Each row is a point on a tangle of strands that fork and nearly touch. The rows are in no order.
(in the rows, 128 means zero)
Two points are linked if the straight distance between their rows is under 124. Some points are linked to none.
J_625: [122 165 128  99 163 177 137 126 101 206 191 129 131 107 153  93 117 154
 107 171 116 167 116 118 167 114 115 150]
J_450: [ 87 123 163 115 138 211  91  95 122 125 120 135 144 179 152 144 147 169
 121 136 118 119  99 145 151 104 175 145]
J_793: [170 118 155 160 158 179 130 111  63  98 134 168 169 151 153 121 140 150
 165 135 109 146  97 165 140 133 115 137]
J_387: [113 138  95 120 118 196 136 105 122 195  88 109  79 116 146 134 139 142
  94 151 134 179 137 110 124 143  71 194]
J_711: [177  86 131 128 168  85 130 158 147 109  63 133 162 108 106 183 154 137
 123 103 147 126 128 169 152 157 106 100]
J_584: [188 119 106 137 159 112 172 118  96 141 187 115  97  98 155  62 143 120
 138 160 123 146 147 153 107 125  60 171]
J_775: [106  98 141 118 131 200  90  84 144 134  65 158 140 161 123 152 193 145
 109  92 107 111  69 151 157 113 163 142]
J_472: [114 152 104 110 119 114 126 136 149 203 105 151 104 149  85 135 115 116
  97  92 140 131 151  78 154 134 139 112]
J_784: [199 130  92 163 159 124 134 115 172 135 153 128  98 150 152 106  85 126
  93 115 135 127 157 155  95 131  94 107]
J_915: [119 128 153 168 134 120 134 122  53 126  98 153 129 136 121 133 119 135
 151 123 121 130 143 124 135 154 122 142]
J_62: [ 93 134 155 112 105 139 154  77  47 131  96 114 136 111 127 141 105 119
 128 185 112 100 110  84 169 182 170 193]
J_490: [191 127 113 152 131 186  89 115 223 127 124 156 138 119 126 174 123 152
 118  91 104 106 102 145 127 100  97  77]
J_541: [173 122 155 142 144 118  96 137 130 194  91 159 112 114  93 179 122 173
 107  77 135 120 158 132 150 130 113 102]
J_185: [ 63 114 121  98 120 219 117 162 122 156 103 132 131 123 144 126 138 116
 118 129 121 188 100 136 114  99 109 170]
J_259: [144 101 142 133 155 149 108 157 159 110 151 128  55  98 182 158 113 180
  86 137 125 151 138 115 134 131  47 150]
J_300: [179 130 146 159 152  96 150 102 170 144 156 116 104  98 130 137 145 165
 129 125 133 138 122 135 131 126  74 102]
J_502: [153 110 151 148 115  63 112 183  95 134 142 151 103 107  99 109 113 110
 144  92 151 114 184 131  87 132 105 108]
J_432: [176 111 121 147 122  98 147 120  60  93 171 144 149 118 141  77 167 114
 194 145 117 144 105 168  91 129  90 162]
J_201: [144 153 144 156 141  96 139 152  80 147 188 159 155 107 131  81 102 111
 138 104 103 117 125 131 119 134 135  99]
J_163: [128 166 118 116 165 112 179 123  85 178 171 104 108 115 146  83 116 105
 140 172 179 141 167 116 133 142 106 156]
J_462: [154 127 168 183 113 126 113 154  80 108 106 166 140 121 101 138  79 125
 114  86  82  75 152 131 124 155 151  93]
J_659: [136 101 155 120 138 177 106 157 135 139 153 127  93  86 143 136 134 182
 119 152 116 182 140 130 125  95  54 148]
J_377: [117 137 157 121 140  64 195 115 120 113 124  81 123 139 125 131 157 116
 161 158 191 133 139 108 143 144 133 141]
J_993: [179 126 126 174 141 115 112 109 106  93 142 134 137 181 158 106 100 136
 150 113 147 106 159 174  85 140 134 107]
J_125: [112 150 110 135 134 169 100 149  59 116 153 158 132 161 181  88  69 129
 119 169 150 123 179 150 104 147 145 143]
J_742: [216 160  93 165 141  61 163 130 144 144 165 162 184 103 104 145 140  94
 125  78 131  87 111 114 114 124 143  75]
J_891: [ 71 155 101 168 103 126 121  87 132 100  60  99  94 145 107 155 133 108
 158 112 114 101 145 101 102 130 148 130]
J_857: [ 82 154 147 166  93 106 157  89 114 114  98  98 122 115  85 124  89 118
 122 164 104  80 155  99 142 168 160 118]
J_617: [121 124 148 122 153 130  97  99  97 158  74 108  69 148 119 167 151 187
 114 134 151 136 190 123 130 111 121 170]
J_629: [ 54 152 120  93  92 188 110  94  59 127 122 105 113 113 168 162  88 126
 118 212 136  98 155  95 116 151 176 185]
J_373: [195 138 182 124 148 101 111 125  84 120 204 118 139 145 152 116 116 183
 158 154 161 107 167 150 130 135 141 113]
J_940: [160 132 125 106 120  43 173 107 154 145 228  84 116 131 149  71 132 111
 116 147 167 106 149 178 128  91 137 132]
J_908: [ 84 164 152 105 126 100 133 130 149 174 164  96 109 141 120 126 122 149
 136 144 168 135 149  89 145 122 148 109]
J_839: [119 154 137 172 139 120 116  86  88 100 141 133 137 171 155 121  69 138
 145 146 136  79 154 139 125 160 167 110]
J_917: [142  94 116 135 158 202 121 135 157 135  95 158 125 128 144 132 117 133
  96 118 105 157  94 166 143 127  79 134]
J_451: [152 132 105 166  96  46 150  99 143 132 179 135 113 123 119  98 137  78
 158 107 150 122 145 155  70  85 115 123]
J_445: [216 103 112 109 125  63 169 117 146  91 187 100 151 156 157  91 135 129
 104 121 147 111 109 214 129 142 141 132]
J_212: [172 143 139 148 150 136 125 112 195 159 161 120  76 112 146 155 124 186
  81 108 110 120 108 106 173 148  84  96]
J_225: [ 98 174 117  96 137 145 142  90  73 231 154 135 129 120 139  97 122 137
 119 156 139 135 108  93 180 154 147 165]
J_152: [148  89 150  96 166 133 133 150 149 117  78 115 131 137 122 166 136 172
  99 117 137 147 126 156 167 138 113 126]
J_733: [120 116 158 116 117  93 148 181 124  75 127 124 159 133 109 120  76 105
  99 115 105  92 138 122 138 156 181  91]
J_189: [ 90 122 137 165 104 134 140 107 120  79  54 131 154 128  91 152 138 110
 100 123  70  87  91 119 158 152 174 116]
J_844: [131 139 114 134 156 101 160 154 102 178 133 138 104 122 117  94 107 104
 124 120 157 159 167 124 122 141  94 133]
J_838: [130 134 129 147 130 183 128 109 183 140 148 146 159 108 133 127 170 147
 145 120  97 160  43 147 146 103  96  89]
J_581: [155 127 104 148 125 133 101 133 166  59 101 163 159 152 108 173 109 106
 136  74 110  74 135 125  87  97 159  82]
J_731: [ 70 127 139 117 111  79 146 143 109 153  51 116  92 102  73 160 146 112
 119 104 133 119 144  77 154 152 139 146]
J_9: [135 159 119 178 126  65 159  98 147 113 110 131 151 155 101 162 153 115
 138 116 138  89 114  91 148 157 161  77]
J_725: [100 126 111 124 124 129 163 109 176 120  95  94 150 113 122 152 191 136
 162 135 135 174  65 124 140 134 102 120]
J_75: [ 93 111 101 151  93 109 159 159 131  64  98 131 141 108 100  98  85  50
 133 122  87 122 125 114  88 142 138 123]
J_753: [123 105 185 149 116 160 106 154  74  74 147 156 159 122 136 125 142 148
 176 129  98 135 108 146 115 110 123 126]
J_350: [ 81 143  73 103  90 176 122 110 148 159  75 146 130 167 119 115 134  81
 106  93 114 128  98  88 152 143 173 141]
J_842: [ 68 147 140  76 111 136 111 115 157 164 118  82 109 161 122 146 151 171
 115 134 151 135 133  93 170 119 173 131]
J_806: [139 156 136 134 123 157  83 109 167 151 128 138 133 186 122 161 115 161
 105  87 123  90 137 118 145 109 185  81]
J_624: [142 117 160 106 122 118 108 157  48  82 162 115 111 140 137 118 119 129
 182 196 145 124 182 115 125 147 141 163]
J_638: [108 166 124 128 122 135 127 101 154 138 138 135 156 179 131 130 115 134
 125 116 123 104  94 107 169 144 186  88]
J_14: [140 131 108 136 158 146 155 143 120 174 123 118  64 104 144 114 111 134
  89 152 147 174 172 121 129 145  51 170]
J_632: [148 114 129 169 114  35 175 101 133 103 163 119 165 110 126 125 191 108
 155 131 147 130  86 153 111 119 125 115]
J_573: [109 184 114 172 129 109 151 109  93 175 141 162 135 117 109 104 112  97
 138 109 102 117 106  96 143 153 137 109]
J_312: [139  67 133 123 102  61 102 167 134  68 109 132 153  99 116 139 169 118
 171 111 137 131 126 180  86 119 100 129]
J_106: [ 83 105 117 121 151 174  71 112 122  92  34 142 116 135 110 167 166 121
 116  83 109 113 100 166 131  97 149 151]
J_182: [178 105 157 117 147 137 129 147  42 116 128 130 109 132 123 140 151 137
 180 173 137 171 174 121 149 143 105 177]
J_598: [150 163 139 108 176 129 161  94  93 163 209 110 146 104 154 102 139 150
 163 185 121 146 111 117 166 120 126 140]
J_845: [148 155  82 122 178 149 166 112 173 148 186 106 111 135 184  72  90 122
  75 152 115 140 111 138 139 140 107 129]
J_320: [127 169  78 147 137 188 138  72 186 148 155 101 113 159 167 101 117 143
 117 151 121 151  98 130 135 134 110 117]
J_197: [142 109 147  93 165 187 143 157 129 155 141 145 150 139 147 113 110 152
  75 129 117 163  95 153 178 133 122 132]
J_261: [ 89 163 140 179 108 112 161  91 109 109 141 121 168 114 128 128 163 123
 176 148 105 131  63 100 135 145 139 111]
J_613: [158  99 118 100 120  77 128 182 169 153 178 120 103 102 118  95 108 109
 102 113 156 153 164 148  90  99  96 115]
J_739: [153 133  50 117 112 154 119  98 191 149  61 178 154 125  92 163 173 102
 120  92 118 125  93 104 174 140 103 108]
J_999: [ 76 151 114 101 121 157 131 149  99 122 211 123 160 115 179  69  99 104
 153 173 130 155 106 128  94 108 140 146]
J_553: [102 141 138 133  95 140 105  54 119 171  74 113 111 144 118 152 199 176
 150 117 128 130 111  93 156 136 144 155]
J_963: [109 113 130 131 120  83 118 135 118 174  45 166 131  96  70 180 171 124
 121  91 121 116 113  99 168 151 125 122]
J_554: [172 117 112  93 163 174 138 177 187 151 139 149 147 133 131 125  89 119
  60  94 114 143 100 143 160 128 123  95]
J_820: [129 121 108 192 108  94 113 112 123 108 123 146 115 126 124 118 125 100
 184 105 131 130 148 141  52 109 101 116]
J_240: [146 136 128 100 173 165 147 157 152 158 188 115 108 111 172  96 101 159
  61 146 102 159 108 127 169 133  97 133]
J_19: [116 162 121 121 138 175 103  75  78 137 157 116 114 153 178 157 105 164
 158 215 171 130 173 120 129 129 155 160]
J_809: [113 134 119  74 122 194 131  84  89 176  81  88 113 150 160 156 151 130
 109 169 142 168 130 102 128 147 130 218]
J_231: [123 144 112 116 108 124 136 149  72 128 189 108 106 116 163  76 130  97
 168 188 170 159 181 129  62 118 104 181]
J_655: [137  82 142 112 156 190  81 147 166 152  61 175 141  97 113 169 142 135
  97  94 105 130 100 171 163 119  94 132]
J_750: [209 115 154 148 170  87 178  99 129 117 184 110 107  74 150 124 177 160
 136 157 115 136 110 133 155 133  64 141]
J_743: [ 75 125 172 125  91 171 107  87  56 141  81 118 110  97 113 121 109 138
  97 172  81  96 138  89 126 142 165 195]
J_603: [118 124 149 129  92  71 141 159 169  85 173 127 177 113 115 136 132 108
 129 109 109 113  87 111 112 107 176  75]
J_892: [106 127 181 139 102  89 105 175 122 136 110 139 119  91  70 172 114 144
 113  88  96  93 153  90 139 122 153  86]
J_441: [ 76 136 131 137 102 142  78 148 168 111 126 133 119 130 105 152 129 131
 146 102 105 121 129 102  94  73 149  88]
J_223: [121 128 130 127 134 104 189 120 129 139 136 102 147  74 119 132 194 119
 182 152 138 188  79 115 124 124  77 145]
J_509: [104 111 120 136 143 139 129 129 104 116  69 121 116 136 126 144 138 133
 160 121 137 159 143 139 111 127 103 156]
J_109: [123 130 110 135 102  50 163 128 120 124 170 105  96 145 136  69 110  63
 141 136 189 110 172 144  81 114 128 146]
J_191: [ 94 143 107 154 123 156  95 146 102 116 117 155 122 167 144 109  54 100
 100 123 116 104 179 129  95 129 165 120]
J_40: [130 154 144 140 144 130 153 137 129 136 182 152 200 117 137 106 148 117
 133 109  93 125  46 137 155 120 161  77]
J_580: [157 129 156 138 141 174 111  88 154 154 138 122 103 142 147 153 135 211
  97 138 111 138 113 130 171 125 105 122]
J_937: [ 68 125 159  84 129 150 106 180 148 120 154 114 144 149 138 127 109 146
 112 131 132 146 126 121 132  99 169 108]
J_410: [122 130 120 125 132 158 162  91 135 157  91 132 158 119 122 141 195 147
 128 132 117 169  46 125 190 153 110 137]
J_443: [119 125 153 145 106  97 110 160 167 110 135 145 180  96  97 182 171 137
 147 101 113 117  79 106 131 106 149  57]
J_873: [ 58 117 123 103 124 219  79 148 129 152  86 153 113 151 140 126 142 120
  79 111 117 136 122 141 112  92 164 163]
J_637: [131 122 184 114 140 163 114 181  97 131 161 157 172 148 144 122  84 142
  97  99 117 105 111 148 159 135 182 102]
J_372: [142 158 128 172 129 173  95 105 132 210 150 167 111 115 114 121 127 157
 123 103 100 148 118 123 131 104  91  98]
J_608: [100 144 104 126  89 167  67  58 138 190  85 120  85 162 134 117 171 158
 112 109 132 116 143  94 131 123 168 143]
J_258: [ 76 128 156 144  80 193  78  89 115 164 107 171 121 138 122 104 134 120
  92 113  81  82  98  94 139 126 186 141]
J_792: [178  71 132  78 118 104 143 155 130  76 150  85  91 138 141 105 158 140
 144 180 166 163 161 156 101 121  82 183]
J_186: [110 130  87 114 120 165  90 153 223 150 129 119  89 124 125 140 116 133
 102 125 128 162 152 114  96  77  95 105]
J_645: [113 118 130 149 112  98 130 161  74  79 123 120 103 145 130  81  86  99
 142 143 137 102 188 132  86 161 130 145]
J_550: [120 155  99 135 110  79 133 123 192 152 118 132 106 121  80 150 147 103
 159 103 154 122 150  76 107 103 114  85]
J_31: [153 116 133  66 163  94 187 154 137 144 209  88 139  89 153  71 144 131
 114 162 122 164 108 139 150 113 106 151]
J_156: [152  92 162 121 130  63 145 183  87  63 108 120 141 147 118 122 121 127
 128 109 142  93 155 147 128 175 154 113]
J_787: [198 112 109 157 146 157  98 146 148 105  95 184 170 133 121 161 102 106
 140  63 120  99 129 164 100 117 125  90]
J_614: [128 126  78 132 149 137  87 104 178 128  45 129  97 140  95 178 137 128
 131  94 131 122 155 136 119 111 111 118]
J_249: [160  84 110 141 102  38 148 150 142  77 134 140 183 110 117 140 164  87
 139 105 140 122  91 169 104 130 132 108]
J_998: [209 113 127  96 142  63 184 108 115 110 204  90 120 140 154  69 153 124
 124 169 158 108 136 185 147 132 114 164]
J_469: [172 125 149 145 149  79 125 152 134 127  98 135 143 133 104 176 128 147
 129  81 145 102 153 137 135 140 147  84]
J_949: [158  96 138 121 136  68 175 152  73  67 110 121 146 144 128 108 157 106
 165 142 157 136 129 147 128 175 118 157]
J_365: [158 134  60 142 150 141 154 101 209 142  99 121  68 140 136 137 108 114
  84 115 131 135 127 108 151 161  76 126]
J_77: [ 69 168 100 153  98 104 155  90 165 100 115  79 111 156 123 128 111  82
 163 140 142 102 134  88  96 142 162 115]
J_18: [107 135 131 160 119 107 178 123  72 127 117 121 129  84 117 124 160  94
 199 135 136 165 112 109  97 142  82 163]
J_44: [165 120  90 138 159  99 148 109 193 148  64 124  85 132  99 166 126 122
 109 109 160 121 158 125 145 151  84 111]
J_730: [144  96  92 124 137  95 142 155 161  85  90 146 162 138 119 135 123  80
 136  96 137 137 114 147 105 129 130 108]
J_889: [139 142 120 139 159 159 120  91 131 125 138 102 109 180 170 127 100 171
 123 173 164 142 172 147 121 132 126 142]
J_789: [135  77 158 134 134 117 116 156 119  79 103 143 176 100 126 154 178 146
 173 121 122 150  90 165 121 118  99 116]
J_73: [111  87 173  99 139 145  85 206  81 118 108 149 120 113 112 140 126 157
 128 103 121 140 164 145 123 110 113 131]
J_383: [171 135 142 149 159 175 134  83 123 118 167 110 113 138 171 131 126 179
 137 181 123 163 130 135 142 121  90 152]
J_202: [103 154 131 118 137 126 168 123  38 160 124 120 115 123 135 120  99  98
 144 164 159 137 160  97 145 172 124 189]
J_6: [ 71 130 156 132 117  66 172 133 133  85  91  81 133 121 101 164 171 125
 147 143 143 120 117  88 148 147 156 117]
J_376: [ 99 123 181 174  97 164 125 141  75  86 145 155 158 104 118  98  94 121
 138 141  65 107 107 136 123 135 135 115]
J_523: [104 127 161 172  96  66 160 107 128  58 116  83 123 115  98 119 112 113
 143 161 121  77 166 119 106 151 155 106]
J_572: [126 104 172 161 102 119  97 167  90  49 108 121 124 112  95 118  97 133
 126 115  79  81 172 150  90 134 142 100]
J_121: [ 88 113 157  87 133 142  66 144 148 147  80 122 108 124  97 173 164 175
 105  89 121 127 127 127 151  85 151 121]
J_773: [ 89 174  75 142 116 163 160  99 106 175 106 145 141 145 130  95 115  74
 132 110 111 139  80 104 146 163 143 142]
J_277: [ 61 106 135 146  93 148 127 168  94  61  98 114 123 104 119 103 105  94
 148 134  87 133 135 127  78 125 123 147]
J_764: [126 108 115 112 147 163  96 187 133 107 110 151 137 171 140 120  83 113
  96  96 130 128 163 156 101 109 152 108]
J_110: [107 134 168 103 138 105 158 139  95 118 148 121 167 131 132 134 132 147
 143 149 131 140 100 109 176 146 156 127]
J_5: [107 123 132 139  80 160  75 107 127 150  69 187 114 118  81 138 144 110
  93  75  67  72 114  80 141 119 170 124]
J_457: [ 69 131 144 116 141 162  98 101  98  78  78 100 123 173 141 151 122 150
 116 132 116  99 127 135 146 126 189 157]
J_786: [ 94 148 123 103 137 143 101 127  95 187 103 135  98 166 151 130  96 154
  71 151 164 128 187 113 135 138 166 166]
J_536: [ 63 140 126 102 115 125 147 145 104 100 157  92 135 127 153 104  86 104
 147 168 147 133 136 107 112 145 155 150]
J_396: [115 132 114 108 134  98 150 174 154 162 165 145 149  86 108  97 130  92
 131 103 118 166  95 114 120 105 117  99]
J_256: [ 95 106 166 117 113 125 129 163 105  47  89  92 137 118  86 111  84 125
  93 145  80  87 163 146 135 145 170 112]
J_429: [134 163  94 166  99 122 132 111 162  84 119 170 161 145  91 150 111  90
 139  97  91  76 115  77 106 115 152  82]
J_79: [127 181 110 126 127  89 152 120 175 208 159 117  90 129  89 113 136 112
 127 118 160 126 156  76 143 115 119  85]
J_765: [132 112 137 137 139 158  60 141 178 130  69 170 166  91  93 196 161 121
 144  91 105 111 107 157 137 101 104 100]
J_689: [153 102 129  91 127  86 143 216 117 109 160 145 162 130 126  86  90  85
 107  86 127 125 122 142 118 144 157 102]
J_416: [101 167 105 165 111 153  93 111 134 202 122 141  83 138 117 127 120 141
 129 122 139 146 171 103  97 107 108 123]
J_489: [116 158  80 159 133 169 141  90 148 145 105 135 138 160 136 115 125 112
 146 116 121 155  91 131 119 132 120 119]
J_597: [121 116 111  76 127 112 149 156 137 120 217 104 162 124 168  54 119 107
 123 152 131 164 100 165 108  97 139 145]
J_832: [189 109 142 132 157 120 148 156  38 123 144 160 142 103 122  97 159 127
 178 142 117 163 127 147 133 150  73 157]
J_909: [ 85 120 123 102 115 142 137 185  86 129 131 107 111 112 140 108 125 105
 153 153 155 185 171 117  75 117  97 175]
J_379: [145 140 111 141 137 161 136 139 156 151 129 185 187 118 110 134 150  98
 123  87  96 134  53 130 157 122 129  79]
J_85: [188 100 125 124  90  74  94 153 200 120 160 144 161  77 108 163 135 114
 145  85 136 119 125 158  80  75 112  95]
J_652: [131 151  97 126 136 105 185  70 105 113 183  86 144 130 173  84 142  92
 184 178 157 141 110 147  98 125 121 172]
J_210: [138 156 121 159 143 131 177  56 126 153 104  91  96 138 130 143 160 141
 168 156 165 152 130 118 134 147  86 155]
J_190: [ 71 146 146 157  88 180 123 125 121 131 130 160 147 126 111 108  96  99
 115 120  69 105  89 105 141 130 164 112]
J_604: [158 102  95 126 129  91 145 129 205 117 193 116  84  78 167 111 124 112
  93 118 107 137  92 143 111 106  71 137]
J_21: [202  93 146 128 126  50 173 118 115 102 181 112 150  91 129 117 202 147
 150 148 138 140  98 179 131 120  89 141]
J_691: [182 124 121 135 151 149 103 137 178 176 115 145  83 120 126 160  91 168
  64  94 120 119 152 124 153 137  91 108]
J_647: [149 119 102 131 153 109 171  92 202  96 117  91 137 164 144 128 135 130
 124 138 151 149 102 148 129 138 126 111]
J_972: [162 158 130 142 170 105 157  85 132 171 123 126 127 170 126 130 112 154
 109 124 159 119 139 135 173 167 138 109]
J_284: [ 61 122 104  79 106 193  81 114 141 144  69 131 109 168 136 108 146  99
  67 101 116 102 106 102 135 124 208 160]
J_487: [ 44 170 112 120 102 142 108  91 104 133 130  98  99 142 153 138  80 145
 123 182 156  81 165  97 128 152 182 140]
J_912: [ 80 170  98 124 121  88 169 114 138 138 163  85 110 140 146  89  91  68
 149 156 183 114 148 104  96 140 151 132]
J_475: [ 87 127 139  72 147 153 104 146 172 125 125  73 108 164 143 146 127 182
  93 152 154 150 159 129 140  95 153 124]
J_709: [119 115 155 161 132 172  86 115  78 164  82 183 124 140 123 140 129 149
 120 100 105 125 124 139 129 116 125 144]
J_568: [176 105 168 106 114  56 125 128 129  84 189  90 132 169 148 114 135 162
 148 141 181 101 160 169 109 122 152 122]
J_962: [120 116 164 142 137 161 143 149  97 107 110 177 187 152 129 136 116 111
  99  99  95 102  70 148 175 157 178 109]
J_602: [105 147 170 154 128 139  80  93  80 145 132 138 116 160 143 148 101 184
 127 143 128  93 166 118 135 123 165 131]
J_741: [142 108 160 117 134 107 102 191  73 131 140 132  93 130 119 110 122 151
 141 133 162 139 208 133  96 126  99 139]
J_389: [130 118 120 128 130 105  96 169 176 166 137 129  84 110 108 132 111 133
 121 114 155 154 196 116  80  84  91 100]
J_306: [ 52 132 162 115  94 142 100 121  78 147  79 109  88 102 106 155 152 149
 129 128 105 129 139  80 120 112 144 180]
J_790: [ 78 159 130 134 110 177 161  85  91 121 116 116 167 135 148 134 155 114
 175 149 109 153  57 108 145 146 139 161]
J_688: [ 70 140 145  88 129 158 108 172 107 137 170 140 150 149 158 106  60 127
  84 147 132 114 127 122 156 134 186 114]
J_83: [150  62 111  81 150  88 134 177 197 101  90 117 125  89 120 137 126 105
 112 118 145 158 130 162 130 137  72 131]
J_574: [ 95 137 133 165  75 149 140  68 108 129  47 120 139 112  69 111 108 105
  91 150  63  83 126 113 142 163 173 138]
J_705: [ 70 185  95 121 109 174 114  51  98 170 154 113 119 151 173 132 106 148
 152 185 169 106 124 104 134 152 162 146]
J_228: [ 50 129 153  95 104 148 117 174  57 121 108  96  99 105 127 145 120 125
 129 160 122 149 176  90 109 120 137 189]
J_530: [243 135 110 141 168  82 169 136 175 145 153 129 154 113 125 136 118 127
  90  86 139 105 122 150 139 148 133  81]
J_218: [176  91 114 159 129 101 103 125 139  96 119 127 106 148 138 118 126 137
 155 113 150 130 173 182  61 115  89 122]
J_220: [154 163  89 140 100 179  89  80 166 207 133 169 115 155 113 117 138 141
 103  87 108 124 122  97 162 120 133  97]
J_517: [ 92 127 100 157 121 114 144 120 122 146  51 138 126  93 101 155 163  94
 180 108 136 159 110 121 111 142  78 143]
J_334: [ 89 122 159 172  78  73 130 132 145  70 141 112 137  94 100 133 135 115
 159 129  99 111 121 106  88 109 143  96]
J_519: [ 92 154 124 139 122 171  56  88 131 152 103 139 105 186 144 140 116 157
  91 119 123  88 157 121 123 106 189 125]
J_994: [145 134  70 138 125  99 132 134 165 115  67 174 193 119  79 191 168  86
 127  97 128 100  92  91 156 145 121  90]
J_706: [193  58 132 101 116 108 113 160 165  64 166 103  83 126 168 118 128 167
 104 139 139 133 139 182  96 130  67 158]
J_81: [166 129  74 130 124 165  96 105 244 120  94 159 141  97 115 173 151 118
 125 109 100 116  88 120 162 132  65  98]
J_8: [103 103  97 148 123  80 153 147 143  42  54 120 141 128  99 147 126  70
 137 110 116 106 130 124 106 146 148 118]
J_829: [111 130 152 144  96 113  88  92 115 176  72 159 118 129  95 155 177 159
 114  87 100  96 107  87 163 137 160 119]
J_513: [145 100 162  60 147  98 149 172 122 105 163  85 121 142 138 113 131 153
 129 173 173 165 164 127 144 127 124 149]
J_978: [ 98 112 167  92 140 127 136 142  76  64 101 100 140 151 133 152 131 149
 150 158 130 129 136 122 160 140 169 164]
J_729: [215 107 113 119 128 114 126 144  75 122 195 145 124 126 145  53 151 133
 144 142 110 131 124 196  86 126  76 165]
J_128: [193 150 108 127 117 164 103 142 206 136 156 173 180 117 103 161 120 131
 129  74 122  99 102 111 113  80 132  68]
J_276: [118 100 173 115 120 143  81 213 119 119 109 163 142  96  96 160 104 126
 112  67 102 102 137 132 128 105 149  93]
J_239: [144  85 146  76 166 139 123 159 151  81 115  77 103 156 145 147 127 183
  99 152 151 160 170 150 141 116 114 147]
J_656: [124  93 158  78 125 133 115 173  73  44 127  90 125 144 134 136 155 130
 186 172 131 154 154 123 117 123 142 173]
J_947: [106 151 123 136 128 127 178  90  40  96 132 113 143 118 146 111  82  94
 163 185 137 102 129 111 148 193 147 168]
J_229: [104 130 119 123 111 233 114  99 171 178 135 149 130 141 139 109 161 139
 105 119 101 158  61 136 168 117 120 129]
J_480: [142 108  90 137 135 161 111 147 209 125 160 137  91  91 165 113  99 123
  93 124 101 162 109 135  97 101  63 118]
J_356: [154 146 130 124 151 169 162  60  98 135 126  93 127 143 152 158 151 145
 170 188 136 173 115 113 158 144 112 181]
J_992: [165  80 115  93 123 109 111 216 120 122 147 150 134 117 128  79 106 105
 118  96 139 150 142 172  88 128 102 123]
J_633: [157 112 101 128 108 146  98 143 204 111 162 167 170 110 124 130 121  96
 145  90 110 137  90 147  77  61 115  90]
J_868: [184 122 125 104 163 109 162 153 177 131 176 117 160 123 146 104 111 131
  89 107 124 141  95 156 143 128 133  95]
J_253: [172 139 166 165 145  84 129 155  83 182 152 165 132  84 101 125 126 144
 148  88 130 125 145 129 126 137  98  95]
J_108: [138 132 139 123 134  84 172  74 134  85 164  71 139 157 158 121 149 132
 180 181 183 135 130 139 113 123 141 150]
J_436: [153  72 133 107 136  64 161 146 194 102 127  95  77  73 137 134 146 123
 116 141 163 147 132 142 130 135  46 150]
J_722: [176 108 153  74 154  76 165 175  72 105 165 121 140 142 131  82 130 122
 142 154 162 135 144 141 152 168 126 152]
J_818: [120 147 155 146 138 146 129 137  35 126 176 168 158 111 147  78  77 121
 138 148  95 106 121 131 149 157 142 131]
J_737: [ 70 138 132 119 105 171 111 147  40 128 126 145 118 120 149 111  62 120
  97 181 124 105 173 116 127 155 160 174]
J_851: [148 146 177  96 151 118 122 120  72 139 223 121 141 116 148 130 118 169
 172 194 148 133 150 113 165 119 154 125]
J_364: [156 150 102 190 148 132 120  98 140 167 148 132  83 138 134 106 107 134
 132 131 147 143 181 140  78 114  77 119]
J_651: [132 126 142 154 112 150 122 128 134  98  80 172 177 145  95 178 143 116
  89  85  81  65  80 119 168 144 195  90]
J_111: [105 120 120 102 106 157  59 140 172 179  79 170 120 105  82 169 159 131
 119  80 110 119 121 107 149  89 122 110]
J_870: [158 123 146 103 107  33 150 145 160 110 205 100 145 147 134 108 115 114
 118 111 169  99 138 153 116 111 181 100]
J_734: [ 68 134 100 139 110 151  84 107 120  83  33 122  88 119  80 153 136  95
 103  90  86  93 126 117 113 111 161 145]
J_720: [ 98 165 131 159 102  99 126  99 160 147 191 113 126 115 129 104 141 125
 174 131 132 144 110 108  81  85 132  99]
J_957: [140 135 132 114 152  93 135 179 111 180 125 156 116 137 101 126  81 113
  91  89 146 126 173 110 146 146 140 108]
J_112: [164 168 101 161 130 123 131  94 175 110 156 147 170 176 133 131 111 113
 138 103 120 101 104 122 114 118 168  69]
J_149: [ 86 180  97 105 122 154 109 117 116 223 153 141 113 150 151 100  94 136
  79 151 153 133 148 103 149 141 160 137]
J_796: [104 106 159 103 129 195 117 149 111 131 131 123 132 105 134 147 160 155
 161 156 112 196 109 124 126  86  93 160]
J_323: [166 133 166 131 153 101 157 131  94 111 186 131 198 124 151 110 155 153
 147 135 119 132  76 152 152 136 150 105]
J_66: [111  84  94 116 162 184 117 133 156  93  50 114 114 134 143 147 135 126
 122 125 128 165 126 174 115 117  84 161]
J_234: [153 137  89  81 133 125 151 110  89 118 222  92 125 119 185  70 129  98
 168 214 160 145 144 152 101 119 128 185]
J_696: [163 132  96 108 115  83 111 135 229 117 121 145 159  99  84 184 150 116
 142 100 149 105 131 101 105  90 108  83]
J_874: [ 63 151 122 101 100 201 134  83  95 130  84  82 136 152 156 161 159 116
 158 144 124 150  94 108 112 133 136 188]
J_87: [125 105  94  87 137 105 114 159 232 126  81 118 129  91  92 164 141 112
 127 116 139 149 126 123 134 111  88 109]
J_198: [125 140 110 149 136 132 106  60 165 139  62 106  94 169 111 173 172 175
 136 109 135 117 137 130 149 126 134 116]
J_535: [198 101  91 133 117  80 145 120 200 105 191 106  81 129 159 105 102 115
  81 114 140 118 142 179  95 111  94 133]

Follow the links from the first point to the second, and from the first to the third. Name the last point that the two ways share.
J_218; J_764; J_937 -> J_212
J_656; J_502; J_312 -> J_376
J_202; J_256; J_691 -> J_239
J_689; J_892; J_845 -> J_201
J_741; J_917; J_149 -> J_240
J_625; J_602; J_87 -> J_376

A fork is a point with three links, a tip a point with one. Leave the first point through the second and follow the links. Name the first fork or tip that comes.
J_764; J_191 -> J_383
J_613; J_389 -> J_220
J_652; J_234 -> J_844
J_220; J_372 -> J_733
